Points, in no order, along strands that fork and pass close to each other.
Two points are linked if the straight distance between their rows is under 60. Some points are linked to none.
Z557: [ 11  23  10  24  -4 -10  -9   0   5  -2 -11   3  12  10  -3 -29  -9   4
  -9   4   5  13  -8   1 -16  -2 -26 -17 -13  11  12 -11   4  -5 -11 -13
  11]
Z37: [  8   6 -11   9   4   7  36   8 -13 -15   6   0 -38 -29  21  22 -13 -20
 -13 -21 -11  -4  -9 -16  11  15   9  -3  -3  -7  -5  -1  20  12 -16  -7
  33]
Z693: [-13  -3  -1   3   4   7 -14   0   9  -3  -4   7  -6  -4  -3  -4   7 -11
   6   9  10  11   7  -2   8   4   3   9   5   6  -2  14  -9   1   0   2
  -7]
Z614: [-27 -12   7 -14   5  17  -7 -21   6  14 -18 -10  -1 -32  17  21  -6  11
   0   3  12   5  32   3  -8  14  14  -2  19  15 -24  30  16  -2   4 -14
  -5]
Z250: [  5  -5  13 -13   6  -2 -11 -12   9  19 -21  -3  18   1   6 -10  18  20
   5  -9   5  10  42  -9   2   0  -7   6   6   5  -2  31   0 -10  -9 -17
 -13]
Z394: [-22  34  -8 -15 -10  -4 -15  -5   9  26  20   7  10  37 -25  16  14   9
  20  18   2  17   4   5  24 -14  -9   2   3  -6  -9  14 -14   0  26  10
 -23]
Z268: [-14  34 -12  -7 -21 -13  -6 -24   2  30   5  -2  10  35 -15  27   5  15
  15   8   2  19   0   2  26   0 -11  20   3  -6 -15   0 -19  -6  25  -1
 -29]
Z382: [  8  31  -4 -10  13   2 -17 -25  25  34  14   1   0  15 -16  25  21 -11
  11  -3  -6  21  27  11  31 -19  -8  11  11 -18  -5  32   1   8   2   0
 -20]
Z973: [ -4 -30 -13  -8  -5 -20   1  22  -2 -17  14   4  -1   0  -9  -4 -13   6
  11  12   7   5 -34  -3  11  -3  17  23 -16   3  -9  -7 -22  26 -11  29
 -18]
Z169: [ -2  -5  -7 -19 -17   5  14 -15 -27  -2 -22  -6  23  20   4  32 -14 -13
   4  -3   1   9   5   3   8  17  20  33   5  -3 -27 -10  -3  18 -28   7
  21]
Z832: [ 10  17  -5  -8   1  -9 -19 -27  21  28  -1  -6   0  18 -15  24  21   3
   5 -15   9  14  27   4  26  -9  -4  24   7  -2  -7  25   2   0  -9 -16
 -16]
Z6: [  8  17   2   7 -12  -5  23  -9 -19  22 -30 -23  11   6   9   5   7   0
  -2 -15  -4   3  31 -17   5  10   0   9  17   5  -6   7  15 -22  19 -27
  -1]
Z858: [  1   1  -4  11  18   2  -5  24  -3  -1  23  -3  -4   7  -4   9   7 -11
 -12   7  -6 -12 -47   5   1   4   9  -8   1  -1   9 -31  -3   0  10  26
   9]
Z357: [-13 -26  -7 -23  -2   0  21   5  -6 -24  10 -10 -14 -14  27  22 -14 -20
   1  -4  -7  -3 -22   5  11  13  18   3 -13  -6 -25 -12   9  24 -43   8
  27]
Z983: [ 27  15 -13  -3  -8  10  20  19  -7  -3  26  16 -25 -26  19 -14 -14   2
  -5 -15 -29 -24 -18 -15 -13   8   0 -25   0   6  20   1   3  12 -11  10
  34]
Z194: [ -4 -16  21  -6  17   3 -18  -1  17 -24  10  21  14   2 -13 -35  -3  13
  18  17   6  -4  -2   5  -6 -14   4 -15   5   3   6   0 -12  12  -2  10
 -16]
Z748: [ 28  -2 -25  -3  -4 -10  16   8 -23  -6  11  -5  -4  10 -10  18  -4  -6
 -12 -10  -9  -2 -42   0   6  24   7  21  -8  -7  -9 -26 -19  18 -13  21
  16]
Z910: [-10 -13  -2   4  26  23  -5  -3   3 -11   4   8 -16 -14   3  22  15 -21
  -7   5  -5  -8  -4   9   7   3  12  -1   4 -13   2  -7  -4  -4  13  12
  -1]
Z81: [ -4 -19   9  -4  25  12 -15   0   7 -19  14  24   3 -11 -15 -17   8  -1
  10  16   0 -12   1   3  -9   1  10  -4   5   0   5   4 -16  13   5  24
  -9]
Z384: [-35 -18   5  -3 -20   2  -4   0  13  -3   5 -14 -10  -7   7 -12 -10   0
  10   9  10  -2   3  -3   6  -7   5 -19   2  11  -9   9   6   1  10 -17
 -17]
Z605: [ 12 -11  -2  15  14 -11   1  13  10 -16   3   9 -15  -7  13 -20  -9  -4
   4  -8   4   4 -25  -7   8   4  10  10   0  -6  10   1   2  -1 -10  -4
  -5]
Z898: [-10   0   0  26  18  16  -4  -6   4 -13   5   9 -22 -36   0  16  12 -21
 -19   4   1   0   4   7  -7   6  -5 -11   4  -2   1  -3   5 -11  16   1
  12]
Z397: [ 11   2 -10  -4  -2 -16 -17 -28  20   4   5  -4   0  31 -26   3  10   4
   8   0  15  -6  -1   5  10   1   6  26  -9   5   4  -7  -9  11  -6  -5
  -9]
Z694: [ 18 -17 -22 -14   3  -7  17  -6 -22  -1  -3  -3   8  23  -4  27   1  -4
   1  -7  -7  -3 -20   2  12  12  18  37 -12 -19 -10 -27 -18  12  -5  21
  -1]
Z789: [-13  -1   6  -2  10  18   6 -17  -2  18 -22  -8  -3 -22  10  19  13   1
  -5  -4   1   2  39   0  -3  10   4  -3  20   2 -13  19  12 -14  18 -17
  -3]
Z855: [-33  -6   4 -14  -6  13 -14  -3   7   8  -1   4   3  -2   0   6   1  -1
  16  17  11  13  18  -3  14   0   9   0  14   8 -18  26 -10   9   2   4
 -19]
Z816: [ 12   2 -18  11  -5 -11  -2   7  -9  -2   6   3  -6  10 -13   6  -5  -4
  -7   0   6   9 -30  -2   3  17   1  24  -8   2   3 -14 -19   6  -2  12
   2]
Z267: [  5  24  -3   9 -16   3  15  -6 -18  -8  -2 -19  -8   9 -15  10   6 -22
 -16  -8  -4 -25   6  -1 -12   6  -8  -5   9   6   6 -15  15 -13  17 -14
  28]
Z683: [-19  10  -4 -23 -23  12  -1 -11 -10  19  -5 -11  16  24 -19  14  12  -5
   7  11   2  -9  27  -1  -2   9   3   4  10   4 -10  17 -11  -3  14   1
   8]
Z599: [  2  22  -7   8  29  14 -19 -14  22  11  13  17  -4  12 -21  20  22 -20
   3  23  -4   5  -3  16  21 -15   6   7   3  -8   6  -4  -9  10  13  20
  -5]
Z531: [ -3  -5  -5   5 -22 -21   4  33   7 -13  19  -1 -28 -30  21 -20 -38  -3
   8  -3   3   5 -23 -19   0 -12   1  -7 -16  11   3   8  12   7 -17 -10
  -7]
Z701: [ 11  21  15  20  11 -17 -12  -7  12  17  -9  20  25  27  -6 -11   6  28
   4   5   4  30  -6   2   6 -10 -19   5   1 -11  10 -10 -11 -17   4  -6
 -20]
Z500: [  2  22  -6  -5  20  18 -18 -29  23  17  12   9  -7   4 -20  29  25 -20
   4  11  -5   8  27  18  19 -14  -4   4  12 -13  -3  21  -4   8  10   8
  -3]
Z506: [ -8   3  18  -8  17   9   8 -31  10   3 -18  -8  10  -8  13  -9  20  23
  -6   2 -10   4  32   9 -10  -6 -19 -40   4  -4 -13   2  13 -18  25 -31
 -19]
Z207: [  4   7  12  14  23  15 -17 -20   8 -10   6  18   6 -17 -18   0  29   1
 -18   9  -5  -7  16  19 -24   0 -21 -16   2  -3   8  -1 -10  -8   7  11
  16]
Z399: [  2 -25   2  -4  -7  -5  -2  20   2 -11  13  -4  -6  -3   4 -28 -10   5
   2  -4  -3 -16 -16  -3 -15 -10   3 -14  -8   1  19  -7   4   1  -2   2
   2]
Z167: [ -7 -29  -6 -10   8  17   5   8 -14 -12  -4  -8 -15 -26  14  20  -2 -16
 -11 -12   0 -17   4   0 -10  13  16   8  -4  -3  -5   5   8   3 -12  11
  18]
Z477: [  2   6  -2 -12  12  14  -8 -25  11  25 -20  -8   3   6  11  46  13  -9
   1  -7   0  14  31   7  31  -8  16  31  15 -10 -16  21   9   3  -9  -6
  -8]
Z440: [-11  25 -21 -11 -24 -10   0 -36  -7  16  -2  -5   7  33 -17  44  -4   5
   5   6   4  14  -4   8  22   4  -8  32  -2  -9 -20 -19 -24   0  13   1
 -19]
Z276: [  4  -2 -14   0  29  13 -13  -6   7  -4   6   3  -9   5 -10  31  22 -27
  -7  15  -2  -2 -13  13  23  -4  12  15  -7  -9  -3 -14  -9  10   0  21
  -2]
Z668: [-17 -26  18 -16   7  19  -8   6  -3  -5  -7  14   2 -27   7  -9   3  16
   9   3   0   2  28   2 -12  -6   3 -12  15  -5  -3  18  -6 -12  17  -4
 -22]
Z166: [  3 -20  -8   1 -10 -21   4  18   0  -4  21   3   1  11 -10 -13 -21  18
   9   5   2   2 -47   1   0  -3  11  10  -6  -2   9 -21 -15  13   3  20
 -15]
Z148: [  0   1  -9   3 -10  -9 -15  11  -2   6   0   3   0  12 -13  -5   4   4
  -1   3  11  10  -7  -5   1   1  -6  15  -8   4  10   0 -14  -5   2   3
  -6]
Z717: [  0 -18  -6  -8 -15  -6  -2   8 -11  14 -22 -16   0   1  11  15  -3  10
  -2 -18  13   4  17 -10   4   4   9  31  -4   3   0  11   7  -8  -8  -9
  -7]
Z473: [ -8  24 -18  -7 -31 -11  16 -21 -22   3 -10 -16   3  30  -9  41  -7  -6
  -5  -5   0   9 -10   6  11   9  -7  28   0  -8 -19 -27 -11 -13  14  -8
  -2]
Z421: [  2  15  -9  -1 -35  -8  12   0 -20   0  -3 -29 -10  12 -14   5  -8  -9
 -12 -15   7 -19   6  -7  -9   3  -5  -1  -4  13   2 -13  19  -6   8 -25
  15]
Z337: [ 11 -10   6   3   5   5   1  30  -7 -24   9  23 -14 -44  18 -28 -26  -4
   4  -5 -10  -2  -6 -10 -16  -2   0 -18   0   0  10  14   1  -5  -7   2
  -4]
Z298: [-27  -8  -3  -5  12  29   1 -19  -2  -8  -8  11  -6 -10  13  23  -3 -27
  10  17  -5  11   8   8  12  12  17   5  13 -10 -26   3  -5  14   0  12
  -1]
Z326: [  2 -24  -4  -4   0 -24  -4  10  10 -16   1   3  -7  -2   7 -17 -11   6
  14  -1  11  -2 -21  -7   8   1  16  32  -9   0   1   8  -9  10 -16   6
 -20]
Z963: [  2   1  22   3   7   3 -17  20   2 -11 -14  14  16  -9   5 -29  -3  17
  -1   5   1  20  11  -5  -7 -18 -21 -21  -3   3   8   8  -6 -13  -2 -10
 -20]
Z274: [ -2  18   6  12  -4 -26   2   7   1  17   8   1  10  30  -7  -7 -10  23
   1   3  10  -1 -38  20 -17  -6  -8  -3  -4  -5  18 -40   6 -25  16   0
  -2]
Z919: [ 19   7   9  23  16   4   9  17  -4 -21  -1  26 -10 -44  23 -31 -22   3
  -5  -9 -12   4  -3  -6 -17  -4 -16 -30  -6  -6  14   5  14  -5  -8  -5
   7]
Z715: [  9  10  10   0  -6  -1  16 -15 -16  18 -32 -19  17 -12   9 -11   1   3
  -4 -11  -2   1  45 -15  -8  13  -7  -9  13  16  -9  16  15 -12   7 -30
   0]
Z995: [ 21  -1  -6   7  -5   2  20 -17 -11 -10 -14 -10  -6  10  -5  22  -2 -26
 -11 -19  -3 -12   7   1   8  13  22  30  18  -1  -8  -7   7   9 -13 -11
  18]
Z920: [ 11  -6   0   7  20   3 -11  18  -5 -12  15  20   8  -6 -16 -19   5 -10
   2  15  -3 -10 -19  -4  -8  13   6   1   1   5  10  -2 -20  14  -1  35
   3]
Z311: [ 26  24  10  21   9 -20  14  19  -5  12   3   6   4   9   7 -19 -12  16
 -13 -12  -6  -3 -37  13 -24  -4 -14 -20  -9  -1  24 -37  20 -11 -13   1
  24]
Z240: [-13   7 -10 -25  -4   2 -13 -14   6  27   2   2   8  25 -11  36  10   3
  19   3   4  20  20   3  29  -8   5  27  -1  -7 -19  17  -9  17  -4  12
 -20]
Z657: [  3  33  15   7   0 -18 -10 -13  15  23 -13  -1  26  34  -4  -7  12  36
  -3   1   1  27   6   3   8 -13 -34 -15  -5  -1   1  -1  -4 -21   4 -24
 -22]
Z642: [ -2 -21 -12 -11   0   3   4  -2  -9  -2  -8  -1   2  15   2  17   3 -10
   8   1   4   2  -3   0  14   8  19  32  -5  -9 -10  -4  -9  11 -11  14
  -2]
Z589: [  9   3  10   7  23   6 -17  -4  10  -5  -8  15   9  -2 -11 -11  25   8
 -12   4   3   6  20   7 -10 -12 -21 -10  -4  -5  15   9  -8 -12  -4   1
   5]
Z660: [-10 -17 -12  -9   5   6   1   5  -1  -8  17  -2   1  23  -9  12   6 -11
   8  15  -6 -11 -28   5  13  -4  18   5  -7  -7  -4 -26 -10  19   9  31
  -5]
Z953: [  5  23  -4  14  -2  12  11 -11  -9 -11  11 -10  -4   8 -13  13  13 -31
 -15  -1 -14 -25 -11   6  -7  13   0  -5  15   0   4 -19   0  -6  17  11
  31]
Z636: [ 31  20  16  30  21 -12   6   9  -1   1  -3   9  19   8   2 -23  -5   6
 -20  -4  -9  -5 -26  18 -28   0 -16 -21  -8   4  19 -28   5   2 -29  12
  31]
Z204: [-16 -10  -2 -24   2  26 -12  -6 -11  10  -9   0   5  -9 -10  32  11  -2
  -6   3   9  -8  34   7 -14   9   8  12  10   3  -7  24  -5   1  -3  17
  16]
Z821: [ 25   7  16  33  29  -3  -2  -8  14 -19  -3  18  16  -4  -2 -32   0  -1
 -12   8  -5   0 -15  13 -19   4 -13 -12  -2   2  13  -7  -4   4 -25   9
  22]
Z11: [  2  -7  -2  -7   9 -13 -12   0  12   4  18  16  19  35 -33 -13   9  18
  20  20   7  -6  -2  -1   2 -10   9   8 -11   3  11 -11 -15  18  11  26
 -14]
Z453: [-12   1   1 -13  10  21  -9 -20   3  14  -4   3  -2 -14 -10  24  24  -2
  -3   1   2  -1  40  14  -6   2  -1  -2  16  -5  -9  22   0  -9  15  -2
   3]
Z682: [ -6 -29  -5  -9  -5   8   6  19  -8 -12  13  -8 -17 -21  11  -4  -7  -8
  -4  -8  -6 -24  -6  -4 -15   4   8  -8  -6   0   8  -2   4   1  -2   9
  10]
Z529: [ 27   2  -5   7  -1  -3  10 -24  -1 -10  -2  -3   3  20 -20   2   7 -23
  -3  -6  -3 -19   3   1  -1  13  14  25  12   4   3  -9  -7  11  -8  -3
  18]
Z650: [  5  14  13   6   3 -12 -18  -5  13  18  -5  16  18  16  -6 -12  17  21
  12   2   3  32  14 -12  19  -6 -17   7   8  -2   1  17 -16  -9   1  -9
 -29]
Z944: [ 12 -20  -9  -5  19 -11  -5  -9  12 -12  -3   4  -5   7  -3  -5   8  -9
  13   0   8 -10  -8  -1  10  10  23  36  -7  -3  -2   6 -10  15 -15  11
  -7]
Z974: [-11 -21  -7 -11 -12  -3   7   9 -18   6 -24 -20  -2  -3  24  36 -12   2
  -7 -19  11  13   5  -6  14   2  11  29 -12  -5 -14  -4  15  -3 -17  -9
   1]
Z994: [-20  15   7 -10  -4   5  14 -21  -5  13 -12 -22   6  -9   5  -5  14   6
  -3   6  -1 -10  32   3  -9   5 -13 -35   8  10 -15   6  17 -21  35 -32
  -5]
Z837: [ -9 -37   5 -12 -22  -7  -8  24   1 -13  11  -3   3 -14  -2 -26 -14   3
   8   8   3 -12  -4   0 -12 -21   7  -6  -8   8  13  10  -7   6  -5  10
 -13]
Z908: [-13  -3 -14  -6 -34  -9  28  27 -16   1  12 -14 -18   8  16   4 -19   7
   1 -10 -10  -2 -30  -8   1  -7   1  -4 -10 -13   5 -19   6  -7  15   2
   4]
Z928: [ -7  19  10  -3 -12 -17  -6   5   3  17 -11 -14  19  27  -1 -12   9  36
  -4  -1   6   9   4   1   1 -18 -28 -18 -15   0   7  -7   6 -28  17 -25
 -20]
Z206: [  1   8  20  12  34   9 -14 -19  30  -5  -5  22   5 -15   1  -8  20   8
   1  10  -1  24  22  10  12 -18 -15 -14  16  -8  -4  19  -4  -8   2 -11
 -22]
Z16: [-17  27   5   4  -5  -3 -17   9   7  15   7  12  10  25 -16  -1  11  10
   8  20   8  21  -7   3  11 -14 -13  -5   7  -1   2   1 -13 -16  24   1
 -18]
Z937: [ -5 -13 -11 -11 -32   2  24  26 -12   0  15 -13 -23 -13  20  -7 -24  -1
   4 -14 -16 -17  -8 -15 -11  -8   4 -16 -10  -3  11  -1  15   5   2   0
  14]
Z181: [ -8 -15 -18  -6 -32 -22   5  32  -8 -10  12  -8 -23 -23  17   6 -33  -7
  -1  -4   5  11 -27 -13   0  -2   3  11 -27   9  -6   5  -1  11 -25   4
   0]
Z969: [-15 -14   4 -11   6   7  -6   5   6  -3  15  -2   5  20  -9  -8  16   4
   6  12  -2 -23  -8   8  -5 -16   7 -12   1 -10  13 -14  -3  -8  24  13
  -6]
Z177: [-11 -15  25 -16  12  12   0 -12   8  -3 -12   7  16  -9  11 -22  10  24
  10   6  -8   6  27   2  -8 -11  -7 -30  15  -5  -9  10  -4 -12  20 -18
 -28]
Z580: [-21 -21   9 -15   8  24  -3  17  -9  -7   2  18   4  -6  -2   3   5   0
  11  13  -3   1  11  -1   4 -11  14  -3  14 -12  -1   9 -15  -5  23  17
 -18]
Z3: [ 28  16  10  40  21   6  17  10  -5 -12   3  26   2 -32  15 -27 -11  -1
 -17  -5 -18  -2 -11   4 -16   2 -19 -29   1  -9  20  -2   6  -6  -8   8
  28]
Z639: [ 20   8  -8  20  -2  -7  21  24 -17   4  -5   1 -16 -13  15 -10 -12   1
  -7 -23  -5   4  -6 -19  -1   1  -5  -1  -9 -11  18  -7  19 -14   7 -12
   8]
Z792: [-20 -19   7   5 -27  -9   4  22   8 -14  12  -8 -16 -13  16 -18 -28   1
  10   0   5   6 -18 -12   7 -15   6 -15  -1   8   1   3   8   3   2 -15
 -20]
Z308: [ 10  11 -11  12 -10   2  31  16 -21  -1  -7  -6 -25 -16  14   9 -15 -15
 -10 -24  -6  -1   3 -21   2  10   2   3  -2  -5   5  -1  21   0  -1 -12
  23]
Z710: [  5  14  24   6  20   3 -16  -4  16  -5 -14  19  25  16  -7 -21  10  20
  -1  13  -1  23  12   3  -6 -15 -27 -20  -3  -4   5  11 -15  -2 -12  -3
 -12]
Z444: [ -1   7  -9 -12 -15 -19 -21 -25  16  21   5  -9   0  25 -20  16  11  20
   4 -12  20   8  13   3  21  -4  -8  25  -7   5  -4  11  -8  -1  -6 -16
 -21]
Z513: [ 17  13   0  13   5 -23   5  19  -5  15  15  -4   3  18  -5  -7  -4  15
 -12  -9   0 -12 -46  16 -20   3  -4  -4  -4  -2  21 -42   8 -16   5  11
  15]
Z431: [  4  -3 -16 -19 -22  10  27  29  -7  -5  31   6 -34 -27  27   1 -22   2
   2  -8 -29 -21 -20 -17  -6  -3   9 -24  -7   5  10   1   3  18 -15  10
  26]
Z312: [  3  27  16  29   7   8   5  -5  -1  -8 -12   7  14  -5   0 -25  -3  -1
 -13  10 -10   8   3   4 -24  -1 -30 -34   1   0   6  -7   4 -11   4  -7
  17]
Z552: [  0   1   1   1 -19  -7  11 -13  -9   7 -23 -30  -9  -2   5   8 -13  -6
  -4 -21  16  -9  23 -15   4  10  10  12   5  18 -10   6  29   4  -8 -34
   3]
Z904: [ 22   2  10  21  27  -4  -3  12   8 -15  13  24   7  -7  -2 -34  -6  -3
   0   6  -5  -4 -33   6 -11  10   2 -11   7   2  15  -8  -6   9 -15  16
  11]
Z144: [ -5   9   8   9   0  -8 -25  15   7   2   8  16  10  14 -19 -19   1   9
   4  17  15  16 -15   4  -3  -9 -10  -4  -5   9  13  -4 -16  -3   2   6
  -9]
Z180: [  9  18  15  15  20  -5 -13 -23  29  11  -8  13  16   2   0  -9  23   9
   4   5  -2  33  28  -1  22 -12 -22  -4  13  -1  -8  28  -8  -5  -7 -14
 -18]
Z960: [  7  12   1  15  -8  -1 -13  -1  -3 -14  -5  -3 -10 -28  -7 -18  -7 -14
 -12   0   9  -6  16  -6 -23   7 -21 -13 -14  23   5   9   9  -1 -15 -12
  17]
Z709: [ -8   9   8   6 -12  -2 -18  -1   5 -13  -6  -4   1 -24   2 -31 -15  -1
  -4  10   9   4  14  -5 -22  -2 -29 -34 -18  22  -3  12   7   0 -11 -21
  -2]
Z915: [-20  -2  10  -2 -13   2 -15  -3  11  -3   0  -5   1  -7  -2 -26  -2   6
   4  13  10   1  13   0  -7  -4 -14 -27  -3  16  -2  12   0  -4   4 -19
 -11]
Z13: [ -6 -20  -5 -13  19  16  -6  -9   3  -7  17  -1   0  15 -13   7  19 -11
   7  12  -9 -31  -6   8  -1   1  17   0   0  -8   5 -18  -6  14  16  30
   1]
Z941: [-29   6   0  -7 -25   9  12  -6 -10  14  -9 -27  -1  -1   8   2  -6  -7
   2   4   3  -5  20  -6   0  10   1 -19   7  13 -16   8  13 -10  23 -21
   1]
Z989: [-44  -3  -5 -14 -31   8  -3  -3  -4  18  -8 -14  10   8   7  18  -7  -4
   9  16   8  19  10  -2  20   5   6   0   6  13 -31  17  -7   9   0  -3
 -11]
Z990: [ 31  20 -21   0 -25  -8  18  23 -17   4  17   1 -20 -10   8 -12 -20   1
  -4 -21 -16 -14 -20 -17 -14   4  -6  -7 -11   7  19  -6   6   6 -10   2
  29]
Z414: [ -4  10   8   3  10   4  -4  13  -3   1   5  -3   7  18  -6  -6  20   2
  -5   9  -5 -17 -12  10 -16 -10  -9 -14   0  -7  21 -18   5 -26  24   9
  10]
Z625: [  9  -6  18   9  16 -11 -20  27  10 -23  -6  14   3 -15   8 -32 -11  11
  -1   2  10  11 -15  -2  -9 -19 -12 -10 -12   7  15   0   2 -10 -18  -7
 -15]
Z782: [  7  -1  -4   5   9  17   9 -23  -6  -2 -21  -8  -4  -6  -3  39   7 -25
 -16  -9   0  -7  26   9   8   5  17  25  19  -1 -10   5  10   1  -6  -8
  17]
Z822: [ -1 -17 -16  -6  -4 -11  20  15 -10  -7  21   2   0  19  -1   8 -11   6
   8   5 -10   3 -51   2  13   0  15   8  -7 -17  -6 -34 -16  18   7  28
  -7]
Z4: [  9 -10  20  -2   4   1 -14  29   4 -32  11  18   4 -31   7 -37 -28   6
   4   6  -4  -3 -15   2 -24 -21  -8 -29  -6   9  12  -1  -3  -1 -13   4
  -9]
Z825: [ -4   8   8   4  -6  -8  -2  21  -4   5  -7  -7   8  17   2 -15   5  20
  -6  -1   1  -1  -7   2 -12 -18 -17 -16 -12  -6  20 -17  11 -29  22 -11
  -6]
Z784: [ 10 -14   6  -1  -6 -12  -4   4  -3  10 -24  -7   7  -7  15 -18   1  15
   6 -16   6   5  26 -16  -1   3  -1  19  -4   3   5  18   6 -11 -10 -17
 -15]
Z955: [-15 -32  11 -15 -11  -3  -8   7   9 -10  10   6  13   5 -14 -27  -2  14
  20  15   6  -8   4   0  -3 -20  10  -8   1   4   9   6 -12  11   5   9
 -19]
Z115: [  6   3  -8  -7  12  16   0 -19   3  11 -12  -2  -2  12  -3  37  19 -20
  -3  -1  -3  -1  20  10  20  -5  15  27   8 -14  -4   5  -1   2   1   3
   1]
Z732: [  0 -13  -7 -14   4 -13 -16 -16  14  -1   2   4   5  18 -18  -4  10   2
  20   7  15  -7  11  -2   8   3  13  30  -7   6  -3  16 -12  20 -14  12
  -8]
Z57: [ 12  -7  -8  -1 -27 -22  13  -1  -7  -2 -11 -22 -14  -5   9  -8 -22   3
   1 -26  12  -9   7 -15  -5   7   5  21 -11  12   2   4  21   5 -17 -25
   5]
Z109: [ 19 -13 -14  -1  14  -9  14  30  -7  -9  29   4  -4   4   1   4  -7   5
   2   3 -12  -6 -64   0  14  14  19  -1  -3  -9  -7 -26 -13  27  -9  34
  -1]
Z184: [ -5  18   2  19  16  16   4  -4   1  -6  19   2  -3   3  -1   5  11 -24
  -8   9 -15 -19 -28  11  -8   9   3 -16  16  -6  10 -25   1  -7  22  22
  21]
Z471: [ -4   7   1  -2 -16   1  18 -17 -13  21 -30 -28   7   9  15  22  -6  -2
   0 -16   0   3  23 -14  13  13  15  17  21  11 -21   6  22  -4   6 -26
  -2]
Z620: [ 23  -9  -3   3 -10 -18   2  -5   4  -7  -4 -14  -5  11  -3 -22  -4   4
  -2 -20   7 -13  -4  -5 -11   5   0  12 -12   4  14  -8   9  -1 -13 -18
   8]
Z718: [ 18  -3 -13   5   4  -6   5  37  -9  -1  29  -4 -12  -7   4   3  -7   1
 -15  -6 -11 -10 -55  -5  -1  12   6  -7  -6   1   8 -19  -7  10  -8  25
  12]
Z193: [ -4   1   6  22  13  13 -10 -28   7 -11   2  17 -15 -43 -11  12  23  -4
 -18   6   1   4  25  19 -21   8 -14  -9   5   2  -9   7   1  -9  14  -6
  11]
Z372: [-17 -18   2 -17  -5  -2 -11  -7  15   2  13   7  13  24 -23 -12   7  12
  26  18   7  -9  16   0   8 -11  11   4  -2   3   0  11 -14  22   6  15
 -17]
Z261: [ 23  28   2  23 -10 -10  -7   1  -3 -11  -9  -5   2 -10  -3 -28 -20  -6
 -15  -4   3   1   0  -6 -26  -5 -31 -24 -25  20  12  -6  15   4 -23 -16
  21]
Z63: [ 21  -8   3  22  22   6   0  -1   2  -9 -13  15   3 -19   0 -12  15  -6
 -13  -5   0  -1  15   1  -4   5  -6   7   2  -8  15  11  -3 -12  -4   1
  10]
Z295: [-13 -21  -3 -17   3  16   8   7 -19  -5 -22 -18   0 -10  20  43  -8 -11
 -14 -11   7  -2  11   2   3   5  18  16  -6  -4 -16  -3  19   1 -20   2
  22]
Z906: [ -9  -2   9 -33   6   6 -11 -26  15  31  -4  -8  18   4  -2   8  18  20
  10  -9   4   2  49   4   3   1   1  -7  19   6 -15  40   5  -1   0 -13
 -12]
Z966: [ 19  18  15  43  19  10  22 -11  -3 -13  -7  15  14 -18   6 -19   2  -1
 -21   2 -18   0   6  11 -20  -2 -25 -26   5 -12   9  -8   5 -15   5   1
  30]
Z996: [  9   7   0   6 -15   2  12   5 -18   6 -18  -8   0 -22  12 -21 -15  -6
   1 -10  -5   0  27 -18 -17   8 -11 -14   0   4   3  10  17  -7   5 -19
   7]
Z420: [-15   2 -10  -6 -18   4  14   4 -13   3  -4 -14  -2  26   4  13   4  -8
   5   2  -4  -3 -13  -1   6   1   5   9   0 -13  -4 -13  -3 -12  23   4
   0]
Z656: [-39  -6  -3  -9 -34   7   7   2 -12  14 -12 -26  -1 -12  17   9 -24  -8
   3   7   9   6  14 -10   1  12   7 -12   2  23 -26  16  12   6   1 -15
   1]
Z696: [  4  -3  -4   8 -10  -8  12  34  -9   1   7   3 -12   1  16 -11 -19   8
   0 -11  -3   9 -28 -11   1  -8   2  -3  -4 -12  15 -15   5 -15  15  -4
 -10]
Z289: [-17 -26  -8 -15   9   6   5  -5   3 -25   9  -4 -13  -8  12  14  -6 -26
   7   8  -2  -9 -19   6  10  11  21   8  -6  -4 -23  -7  -2  28 -23  19
   8]
Z803: [-16  -8   9 -21  11   8 -17 -35  22  18 -13  -7   7 -14   8  13   6  15
  12  -2  11  -1  40   6   2  11  12  11  21  14 -23  42  10   4 -11 -11
  -9]
Z170: [  3 -10 -12 -13   5   8  30  18  -8 -20  18   1 -33 -25  30  20 -12 -13
  -8 -16 -18  -7 -27  -9  12  15  15  -8 -11  -9 -10  -5   9  19 -30   7
  28]
Z517: [ 24  -2  -2   5   6 -10  -5 -20  12  -5   1  -3   6  27 -18 -12  11  -3
   0  -4   6 -15  -5   5  -4   5   5  14  -2   0  13 -14  -3   3  -5  -6
   8]

Follow the links from the first point to the second, and from the first to the third. Name the last point that the two ways share.
Z955; Z144; Z4 | Z732
Z276; Z701; Z144 | Z944
Z81; Z599; Z170 | Z955
Z170; Z668; Z904 | Z955
Z440; Z822; Z636 | Z944
Z715; Z115; Z13 | Z517
Z3; Z552; Z477 | Z517

A fork is a point with three links. Follow the links from the first point to the second and name the forks in between, in order.
Z966; Z382 | Z589
Z748; Z904 | Z944 Z732 Z372 Z955
Z660; Z941 | Z822 Z326 Z944 Z148
Z995; Z990 | Z517 Z397 Z732 Z372 Z955 Z682 Z937
Z372; Z668 | Z732 Z944 Z148
Z656; Z969 | Z148 Z944 Z326 Z822
Z473; Z295 | Z148 Z944 Z732 Z372 Z955 Z682
Z990; Z194 | Z937 Z682 Z955
Z471; Z953 | Z517 Z397 Z732 Z944 Z326 Z822
Z904; Z656 | Z955 Z372 Z732 Z944 Z148

A fork is a point with three links, a tip a point with one. Leave the first point through the second and follow the links. Name the first fork or tip that comes.
Z384; Z915 | Z589
Z513; Z311 | Z955
Z974; Z717 | Z204
Z180; Z650 | Z822
Z855; Z989 | Z580
Z803; Z906 | Z682
